Each scene shows the same named points in several views. A view is turned or mirrored, shifted and resized as a whole, has a little noise and may leave points out.

Scene 1
View 1
J_303: [  1.0   0.5   4.4 -18.6 -23.3 -39.3 -28.4  17.3  -7.4 -14.5   1.5 -14.7
   2.4   0.7 -18.6  24.2   4.9  -1.3  -9.3  -9.8   9.6  15.6 -16.6   3.1]
J_694: [  6.5   5.2  -2.4 -10.6 -12.3 -25.8 -20.3  11.9  -8.3  -7.4   5.5  -5.1
   2.8  -3.4  -5.7  15.9   9.1 -15.4  12.3   3.5   2.2  17.9  -8.5  13.1]
J_55: [ -1.7   8.1   6.4 -14.4 -18.6 -46.6 -10.4  14.0 -14.9 -18.8  -9.8 -18.1
 -10.1   8.5 -15.8   9.9  -3.7 -14.6  11.4   6.0  13.8  15.5 -20.5   2.0]
J_199: [  4.4  20.6  11.3 -17.0   3.1 -36.6 -12.7   4.5 -18.4  13.2   4.9 -15.8
  -0.9  -2.2  -1.4 -14.3 -15.3   3.6  27.3   6.1   5.0  37.3  -5.7  -8.4]
J_160: [ -6.2  11.5  13.4 -21.4 -10.8 -45.8 -15.7  17.0 -19.5   3.3   2.5 -17.7
 -11.2   7.9  -6.1   2.5 -11.3 -10.0  19.9   9.0   4.5  37.3 -15.8  -8.4]
J_708: [-12.1  -4.0  11.3 -22.1 -34.7 -31.0 -17.1  16.2 -21.1 -14.8 -16.5 -28.9
 -22.0  26.9 -32.0   9.4   6.0  -9.7 -16.2 -17.3   6.3  11.3 -27.3 -13.5]
J_911: [ 11.5   5.9   0.2 -19.6 -15.7 -14.1 -19.3  10.1  -5.0  -6.0  -8.1 -21.1
  -2.7   8.2 -23.8   4.1   6.5   9.2 -14.3 -16.4  -1.9   1.9 -18.2  -1.5]
J_18: [-13.8  -3.5  11.6 -15.3 -35.4 -40.4 -19.3   9.4 -24.6 -18.4 -13.1 -23.8
 -13.3  18.1 -29.2  10.7   6.1 -11.4  -9.0 -15.9  17.4  17.2 -20.0 -10.8]
J_125: [ 30.8  18.8 -11.9  -7.0  12.6  -2.8 -14.6  -0.4   3.7   8.3   9.5   0.3
  16.6 -18.5   4.6  -3.6   6.0   3.9  21.9   5.1  -7.2   9.7   2.7  20.4]
J_941: [ 15.3  12.8  -1.7 -16.6  -3.9   9.4  -7.3  -0.7 -11.2  11.5 -10.5 -21.5
 -10.2  13.5 -17.0 -21.7   8.1   6.1   1.0 -13.8 -11.6   5.0 -11.5  -6.7]
J_901: [ 29.7  24.1  -8.7 -10.0  14.5   1.2  -3.6  -2.3  -0.8  10.7  -2.2 -10.6
   3.6  -5.4  -0.6 -20.7  -0.6   5.8  23.6   6.0 -10.3   5.4  -4.7  10.6]
J_94: [ 21.6  -1.5 -16.6  -9.0 -14.1  16.2 -20.0   6.5   3.7  -9.7  -4.2  -5.3
   2.9   2.4 -16.5  14.5  30.3  -7.8 -12.8 -14.3 -13.1 -13.6 -10.5  21.5]
J_180: [ 15.0  21.5   7.1 -26.4   2.1 -25.1  -2.6  14.7  -7.0   5.4 -11.7 -29.5
 -16.0  14.3 -14.6 -17.9 -17.3  11.0  10.0   4.1  -6.3  11.9 -25.3 -10.3]
J_292: [  1.6   8.9   8.1 -19.0 -12.0 -17.6 -16.5   5.6 -18.3   8.6  -3.7 -21.4
  -7.9  10.3 -15.7 -10.5  -0.2   4.2   2.1 -12.2  -0.6  22.4 -11.9 -12.5]
J_698: [ 23.1   6.8  -7.7 -19.8  -6.6  -0.6 -23.7  11.8   5.1  -0.4  -0.5 -14.8
   5.7   0.0 -17.3   8.0  11.0  14.2 -16.4 -15.1 -11.4  -2.9 -14.0   7.9]
J_657: [ -5.3   8.1  19.9 -33.2 -17.0 -65.0 -33.0  27.8 -10.9  -0.5   9.0 -23.9
  -0.5   1.6 -15.1  19.9 -20.9  16.0  -7.2  -5.1  10.3  39.7 -21.7 -14.9]
J_226: [ 14.1   0.6  -7.5 -15.1 -20.5  -2.8 -13.5  11.2  -1.1 -18.9 -16.2 -19.5
  -8.7  14.3 -26.9  10.1  18.4  -5.1 -17.5 -13.9  -4.6 -14.9 -23.2   9.9]
J_271: [ 25.2   9.0 -13.8 -10.0   0.9   3.2 -20.4   8.8   5.4   1.7   8.6   0.3
  10.9  -9.8  -1.3  11.0  17.3  -5.0   8.2   0.8 -13.5   3.6  -3.6  23.2]
J_70: [  1.2   9.7  10.5 -17.7 -17.9 -33.4 -11.8   2.7 -18.3  -8.1 -14.8 -28.3
  -8.7  11.5 -26.1  -9.4  -5.8   9.5  -3.7 -15.2  14.0  12.5 -17.4 -13.9]
J_974: [  9.5  24.2  12.3 -31.5   4.5 -44.7  -2.6  27.3  -5.8   4.5  -6.6 -29.0
 -21.2  14.8  -8.1  -8.3 -27.2   2.9  21.4  19.4  -6.2  24.2 -31.6  -9.3]
J_58: [ 19.8   8.3  -1.8 -24.9  -4.4  -5.8 -29.7  15.4   3.2  10.7   7.4 -15.4
   6.9  -1.7 -12.8   7.0   4.1  20.7 -15.1 -15.4 -14.1  10.6 -12.5   1.1]
J_822: [  1.0   9.0  12.3 -30.3 -14.0 -42.0 -21.0  24.5  -8.7  -1.6  -1.4 -24.7
 -11.1  10.9 -17.1   9.6 -12.2   5.5  -4.1  -2.1  -0.1  23.3 -25.7 -10.0]
J_443: [  6.3   7.4   1.7 -11.7  -4.2 -15.8 -30.3   2.5 -13.3  16.0  18.1  -1.8
  13.8 -12.3   0.9   4.3   8.3   0.1  12.9  -7.3  -1.8  34.9   6.9   3.0]
J_569: [ 11.4  16.2   5.2 -24.9   0.2 -12.1 -11.8  12.6  -8.9  15.0  -1.8 -22.0
 -10.5  11.3 -10.3 -12.4  -7.2   8.4   6.7  -2.4 -13.4  19.5 -16.8  -8.9]
J_176: [  8.1   8.7   8.4 -18.7 -14.0 -44.9 -34.7   3.9  -7.2  -4.3   6.5 -17.2
  20.1 -14.7 -19.3  10.4  -6.7  29.5 -13.2 -21.8  19.1  23.7  -4.3  -7.0]
J_493: [ -2.0   6.9  13.9 -33.9 -15.8 -42.2 -24.3  30.5  -8.8   2.3   1.9 -25.6
 -13.5  14.4 -16.5  14.0 -12.2   5.0  -7.8  -2.3  -5.7  27.5 -28.1 -12.0]
View 2
J_292: [ -3.3   4.0 -16.5 -14.0  -3.2  -0.3  -1.1   1.4   6.2   4.4   9.4 -36.0
   2.1  14.1   5.2   7.3 -23.5 -10.8   2.3  -1.7   0.4   2.8  -2.0  12.9]
J_176: [-24.5  -2.9 -24.4   1.1   1.1 -18.5   8.0   4.5   3.9  -7.9  31.4 -39.7
  -7.6   5.5  24.0  40.9  31.3  -4.6   8.4  -0.9  -2.8  14.3 -16.0  11.2]
J_271: [ 17.3  -4.5 -38.1  19.5  13.9  -5.5  17.0 -10.9  21.1   8.8  10.6  15.2
 -29.1 -10.7 -14.4   2.5   1.0   3.8   0.1  14.6  13.9 -18.4 -10.4  34.3]
J_94: [  3.5   3.9 -45.0  19.0  27.5  -7.3   4.9  -8.9  41.8  22.9   6.4  -3.5
 -40.7   7.0 -33.5  -2.9 -12.0   0.2  10.4   2.1  31.0  -4.8 -27.2  40.3]
J_708: [-24.2  24.8  -2.4 -14.2  26.7  -7.3 -29.5  10.9  30.5  28.5   9.6 -64.2
  -7.1  21.3   1.9  11.5 -26.9  -9.5  16.0  -2.1  17.4  26.0   6.9   9.1]
J_569: [  0.7  -8.7 -15.5 -16.4  -9.2  -6.1  -1.3  -6.7   5.5   2.9   7.0 -12.0
   8.9  12.5   3.3 -10.0 -23.5  -1.9  -5.7  -1.7   3.5  -0.4   7.9   9.6]
J_58: [ -8.2  -3.3 -31.1  -7.5   2.9 -24.9   0.2 -10.6  23.6  -2.3   8.7  -1.6
 -10.3  15.4  -6.9   7.1   5.4   7.3  -4.0 -13.3  10.1   0.8 -11.5  16.3]
J_199: [  9.0  -7.3  -6.7  -8.9 -15.0   6.6  11.8   2.3 -19.0  -3.5  17.1 -23.5
  14.1  -8.4  27.9   9.6 -12.6  -9.6  -4.2  18.4 -14.5  -7.7  18.4   7.7]
J_974: [ -6.8 -16.4  12.4 -17.8  -6.6  -7.3 -15.0  -1.2  -3.7  14.6  14.0 -12.1
  24.9  -4.1  28.3 -19.5 -16.9   5.3  -6.4  17.5   3.3  12.0  44.5  -2.9]
J_18: [-20.5  25.5  -2.5  -6.5  26.6  -0.2 -20.6  15.1  20.5  25.6  16.2 -70.3
 -10.0  10.9  11.3  23.7 -19.4 -14.0  19.6   7.8  10.0  22.1   5.1  10.9]
J_125: [ 21.2 -21.8 -39.6  20.3  -5.0   3.3  30.5 -11.5   0.8   0.6  17.6  17.5
 -17.6 -16.5  -2.7  -2.3   2.4  -0.3  -3.1  21.2   4.9 -21.9 -10.9  32.6]
J_180: [-10.2 -22.9  -6.0 -14.4 -11.3  -4.2  -6.5  -3.8   1.3  12.4  14.0 -18.7
  17.2  10.3  12.3 -24.5 -23.1  -1.7  -2.5   4.7  10.4  12.4  15.9   5.8]
J_822: [-17.0   7.0   1.1 -15.1   9.7 -17.9 -17.6   3.4  13.2  10.6  13.7 -30.0
   6.0   7.1  19.7  11.2  -2.1   2.1   2.2   3.6   4.7  15.6  21.6   1.9]
J_55: [ -8.5   7.2   2.0   5.2  21.7   4.1 -11.5  10.7  10.2  27.9  20.8 -41.7
  -5.6 -10.6  19.4   8.9 -10.7  -7.1  14.1  27.5  10.7  13.4  23.3  13.2]
J_226: [-16.0   0.2 -27.9   9.7  27.3  -7.8 -12.2  -2.6  40.7  32.5  11.8 -26.1
 -26.3  14.3 -20.6 -10.0 -17.1  -1.5  15.2   1.4  35.9  16.7 -15.3  28.0]
J_941: [  2.0 -12.6 -32.1  -9.6  -8.8   4.2   5.3  -7.8  12.3   8.5   5.5 -20.5
  -2.6  21.3 -15.9 -19.5 -38.2  -9.8  -0.5  -6.6  13.1  -0.8 -16.9  21.9]
J_303: [-15.2  16.5 -12.1   4.9  27.3 -15.3 -10.4   6.3  23.4  15.0  19.7 -36.0
 -17.2   0.4  12.0  29.1  11.1  -0.3  12.8  10.0   9.9  12.1   5.1  14.1]
J_694: [  9.7  12.7 -16.1  13.0  21.2  -0.1   3.4   1.8  13.6  15.2  14.0 -15.2
 -20.4 -15.5   5.7  18.1  -2.5  -3.2   8.0  24.3   5.7  -8.5  10.2  23.6]
J_160: [  3.8  12.6   6.9 -11.6   6.0   1.2  -7.9   6.6  -3.2   9.4  12.4 -32.6
   8.5  -8.8  27.1  15.7 -14.9  -5.9   1.3  21.2  -8.8  -0.3  32.9   4.7]
View 3
J_70: [  9.4   7.2 -25.3  14.0 -50.9  -3.6 -19.1 -14.2 -20.0 -26.2 -13.4  13.9
   1.4  19.2  -2.9  17.5  40.7  13.6  39.5 -11.7  -4.8   0.0  13.9   1.9]
J_708: [ -0.3  11.4 -19.7   5.6  -8.4  -2.3 -44.3 -16.4 -17.7 -25.6 -26.1   6.8
   4.0   7.0   7.0  26.3  51.0  15.1  56.1   4.5 -12.0 -28.4  10.4  -0.4]
J_199: [ 18.2 -15.6 -28.0  24.7 -37.9   1.0  18.4 -32.5  -5.7 -19.8   9.9  13.9
  -1.9  25.9 -21.8   6.6  27.9  -9.8  -9.8 -23.6 -20.9  31.7  26.8  12.8]
J_657: [ -0.3  -4.6 -21.4  -1.9   4.2 -22.1   9.5 -30.5 -17.9   2.9   0.0  -7.4
   1.8  49.2   6.2  32.0  62.3  26.9  12.8 -18.6  13.0  18.3  21.0  -2.8]
J_180: [ -3.8  -0.5 -21.9  11.3 -59.8 -10.8  -5.5 -35.6   1.5 -29.7 -25.8  18.4
  11.8  29.7  -3.0  -3.7  22.1   3.3  15.1   7.0 -29.2  26.8  28.5   5.7]
J_941: [-14.8   6.4 -49.6   7.7 -70.4  12.1 -13.0 -20.4   2.9 -50.4 -17.7  22.2
  17.1   6.2 -22.6 -16.3  13.3  -7.5  17.6   0.0 -25.7 -15.8  17.4  12.6]
J_94: [-64.7  44.9 -40.0  24.6 -43.7  17.1  13.8  -4.6  10.1 -36.9 -16.9  11.9
   7.0 -23.9 -22.7 -23.5  32.3  -8.4  27.2   2.4 -13.8 -58.7   3.2  11.4]
J_55: [  0.6  12.3   1.4  39.7 -13.8  -5.0  -0.5 -22.4 -10.5  -9.7 -11.9   8.7
 -12.5   2.3   0.2  20.1  48.6  -0.5  31.4  -5.7 -21.9   3.1  16.4   3.8]
J_443: [-16.9   1.5 -50.4  21.8 -21.2  15.9  34.7 -18.9  -0.5 -25.1  21.4   7.2
  -0.1   4.9 -37.3  -5.8  34.1 -14.2 -14.6 -31.5  -6.2 -14.9  15.7  17.9]
J_569: [-10.9  -3.3 -40.3   3.8 -46.9  -0.2  -0.6 -33.0   3.5 -34.5 -14.1  14.6
  14.8  24.9 -14.8  -7.8  21.7  -2.0   3.6   0.5 -24.4   7.5  25.8  10.7]
J_271: [-56.2  30.1 -37.9  31.7 -39.9  13.0  45.1 -15.8  14.5 -26.8  -1.2  11.5
   2.2 -10.7 -30.4 -25.9  28.8 -17.1  -4.6  -8.8 -18.1 -26.6  12.8  16.6]
J_901: [-25.2  12.7 -36.4  33.7 -80.7   9.4  33.4 -24.2  13.1 -37.7  -6.7  24.6
   5.0   3.3 -31.2 -28.5   9.5 -20.9  -9.1  -8.0 -31.5  10.2  22.6  17.4]
J_698: [-54.4  32.1 -44.3   6.0 -53.5   1.7  18.9 -12.4   4.2 -31.1 -16.4   8.4
  13.0   9.3 -15.5 -16.6  34.1   7.8  18.1  -2.3   0.0 -29.7  10.4   6.3]
J_822: [ -9.8   2.5 -20.6   3.7 -14.1 -14.5  -3.2 -31.0  -7.1 -13.0 -15.8   3.1
   5.3  31.3   3.3  14.9  46.7  14.6  19.8  -1.0  -8.4   7.7  21.7   1.5]
J_493: [-12.4  -0.6 -23.8  -5.0  -0.5 -16.3  -6.3 -35.7  -5.2 -12.5 -17.6  -0.2
   9.9  35.7   4.9  16.7  48.3  16.7  16.8   2.8  -9.6   3.9  23.1   0.5]
J_226: [-45.7  40.1 -24.6  19.5 -44.8   4.8 -10.2  -7.7   0.0 -32.9 -31.9  12.1
   6.5 -11.9  -4.3  -7.0  38.3   5.3  47.8  10.8 -14.6 -42.9   5.7   3.4]
J_303: [-23.6  22.0 -19.6  18.6  -6.3  -4.9  10.4 -13.2 -11.6  -8.4  -5.6  -0.8
  -4.5   9.5  -2.9  16.6  58.6  13.2  29.1 -13.4   4.8 -20.2   9.2   1.8]
J_176: [-12.1  16.4 -39.5   8.2 -41.7  -6.7  27.5  -5.6 -22.8  -8.8  12.2   1.3
  -1.5  33.7 -10.7  17.7  56.9  24.9  17.6 -39.0  32.0  -2.5   8.1   0.4]
J_974: [  2.5  -9.5  -4.8  16.9 -31.7 -21.2   3.5 -48.6   4.9 -14.3 -25.8  12.9
   5.1  37.2   4.4   5.1  28.3   1.4   3.4  11.9 -38.6  46.6  36.8   4.1]
J_911: [-29.1  24.0 -35.4   7.2 -47.2  -1.1  -3.4 -13.6  -5.8 -29.9 -18.2  10.1
   9.2  11.0  -7.8  -0.7  39.2  11.5  32.6  -2.8  -2.8 -23.6   9.9   3.8]
J_292: [  2.4  -2.9 -41.4   7.0 -38.2   5.5 -11.5 -22.4  -8.5 -33.6  -4.7  13.2
   8.0  17.2 -15.8   5.3  30.9   1.5  17.0 -12.3 -13.2  -6.4  17.5   9.3]
J_18: [  9.9  10.5 -16.6  18.6  -6.6   1.3 -32.6 -12.1 -22.5 -18.8 -12.0   5.9
  -6.7   3.1   2.8  32.2  55.4  11.5  51.5 -10.8  -5.3 -23.6   7.9   0.5]
View 4
J_911: [-12.4   7.5  -1.5  37.4  -8.2 -17.9  -0.5   2.3  -3.8  -3.6  -0.2  -6.8
   3.9 -26.2   5.0   8.2  -0.2 -13.8  14.6   6.5  -2.3 -13.8  -0.3   8.7]
J_941: [-14.0  -1.8  14.5  31.1   3.3 -19.8   9.7  -4.8   9.1  -5.8 -15.4  -9.7
  17.1 -15.7  22.4  -5.0   6.2 -18.7   7.0   4.8   1.1  10.8   9.1  -9.1]
J_94: [-13.6  -2.8  38.2  32.2 -19.2 -17.9  -2.8   4.5  -6.7 -27.4  -5.7  -2.0
 -14.9 -24.9  22.0   1.2  24.0  -2.1  -0.4   7.3  10.4 -13.4 -18.5  13.8]
J_176: [ -2.4  21.4  -2.8  39.7   6.7   6.6  -8.1   0.7 -13.5  26.3  15.5  -3.6
   6.6 -29.4 -13.2  15.1  -2.0 -23.8  16.3  10.0 -22.7 -22.5  11.6  35.5]
J_160: [ -0.6  13.3 -33.4  14.4  10.1  -2.8  12.3   9.9  -1.9   8.5   9.5 -14.8
   6.3  10.8 -15.1 -12.8 -18.6 -18.2  -8.3  17.2  -6.7 -13.0   9.5   7.3]
J_698: [-12.2  -0.1  20.6  38.1  -9.1 -14.4   4.4  -0.9  -4.9  -8.8   1.5  -4.9
   1.1 -20.0  14.5   8.3  22.5  -6.2  20.5   2.6  -5.0 -14.2  -3.3  17.2]
J_694: [ -3.1   8.7   1.6  17.4  -0.6   0.3   2.6  10.5 -10.8  -6.3   8.3  -6.3
  -9.3  -1.1  -3.2 -11.7   3.5  -8.4 -16.2  16.8   0.5 -20.6  -4.8  22.7]
J_70: [-17.6  15.8 -22.3  36.4   2.7 -14.1  -3.0   2.6  -2.3   8.6  -4.8  -6.0
  16.3 -30.5  -0.7   3.6 -19.6 -22.1   4.6  11.3  -1.3  -9.2  15.3   2.6]
J_493: [ -1.5  10.0 -37.7  28.1  -5.2 -18.7  10.3   7.9  -1.2   3.6  14.9 -16.8
   4.2   0.1 -15.1   7.6 -14.1 -13.8  24.3   7.9 -10.7 -20.8   0.0   5.1]
J_901: [-18.1  -6.2  22.6  23.4  16.6   2.8  21.0  -5.7  -0.7  -1.7 -10.8  -3.1
  19.5   6.3  25.3 -20.4  28.6  -6.3  -7.9   8.4  -2.4   1.0  20.7  12.8]
J_180: [-21.3   1.4 -26.4  30.3   9.0 -15.2  22.1  -1.3   3.7   2.9  -6.1  -9.7
  27.6   0.8   9.4  -7.5   0.4  -9.1  13.9   6.3  -2.5  -6.0  23.8  -3.4]
J_226: [-23.8   3.5   5.5  39.0 -21.1 -26.8  -3.9   6.0  -6.7 -23.5  -9.0  -1.7
  -5.0 -34.4  16.1   6.1   4.7  -2.3   5.5   6.7  13.9 -18.9 -10.4   4.5]
J_443: [ 11.9   7.8  24.9  15.5  11.4   8.4   4.0   2.1  -2.6   8.8  10.8 -11.8
  -4.6   3.0  -2.2  -8.7   9.4 -24.2  -7.4  14.5 -15.7  -2.2   0.2  23.2]
J_58: [ -2.5   0.8  16.5  35.7  -3.8 -11.3   7.9  -2.7  -1.9   0.8   8.1 -10.5
   3.2 -11.3   7.8  11.2  20.5 -12.2  28.4   1.9 -15.4  -9.8  -1.5  16.7]
J_271: [ -6.3  -3.4  34.9  22.5  -1.3   0.1   9.8   2.4  -8.4 -13.8   3.0  -4.0
  -8.3   0.6  15.0 -11.0  32.8  -1.4  -5.9  10.2  -1.3 -13.5  -6.6  25.6]
J_303: [ -5.0  16.0 -14.2  30.9  -9.6  -7.5  -6.8  11.4 -12.4   0.0  13.4  -6.4
 -10.0 -19.9 -12.5   7.7  -8.3 -12.4   4.0  13.1  -4.0 -29.9  -7.0  23.3]
J_125: [ -8.9  -2.8  34.9  20.8  13.9  12.8  15.6  -2.6  -8.2  -0.1   0.6  -1.6
   5.8   8.1  17.4 -18.5  36.1  -5.3 -11.6  11.3  -8.1  -8.1  11.5  30.7]
J_199: [ -2.5   9.8 -15.4  16.3  24.3   8.3  15.5   1.3   0.1  19.4   4.5 -12.0
  19.2  11.5  -4.8 -16.9  -5.9 -22.7  -8.2  15.4 -13.5  -2.3  24.2  12.1]
J_657: [  3.3  20.7 -44.3  29.6   3.0  -3.4   5.1   8.7  -8.3  23.0  25.6 -14.2
   5.2  -3.7 -29.2  11.8 -18.9 -20.1  23.9  10.8 -22.5 -28.6   7.5  22.5]

Which points are out of place in each view (at most two, in the order of its rows)? Write - if all are in place.
view 1 -> J_443
view 2 -> J_58
view 3 -> -
view 4 -> J_911
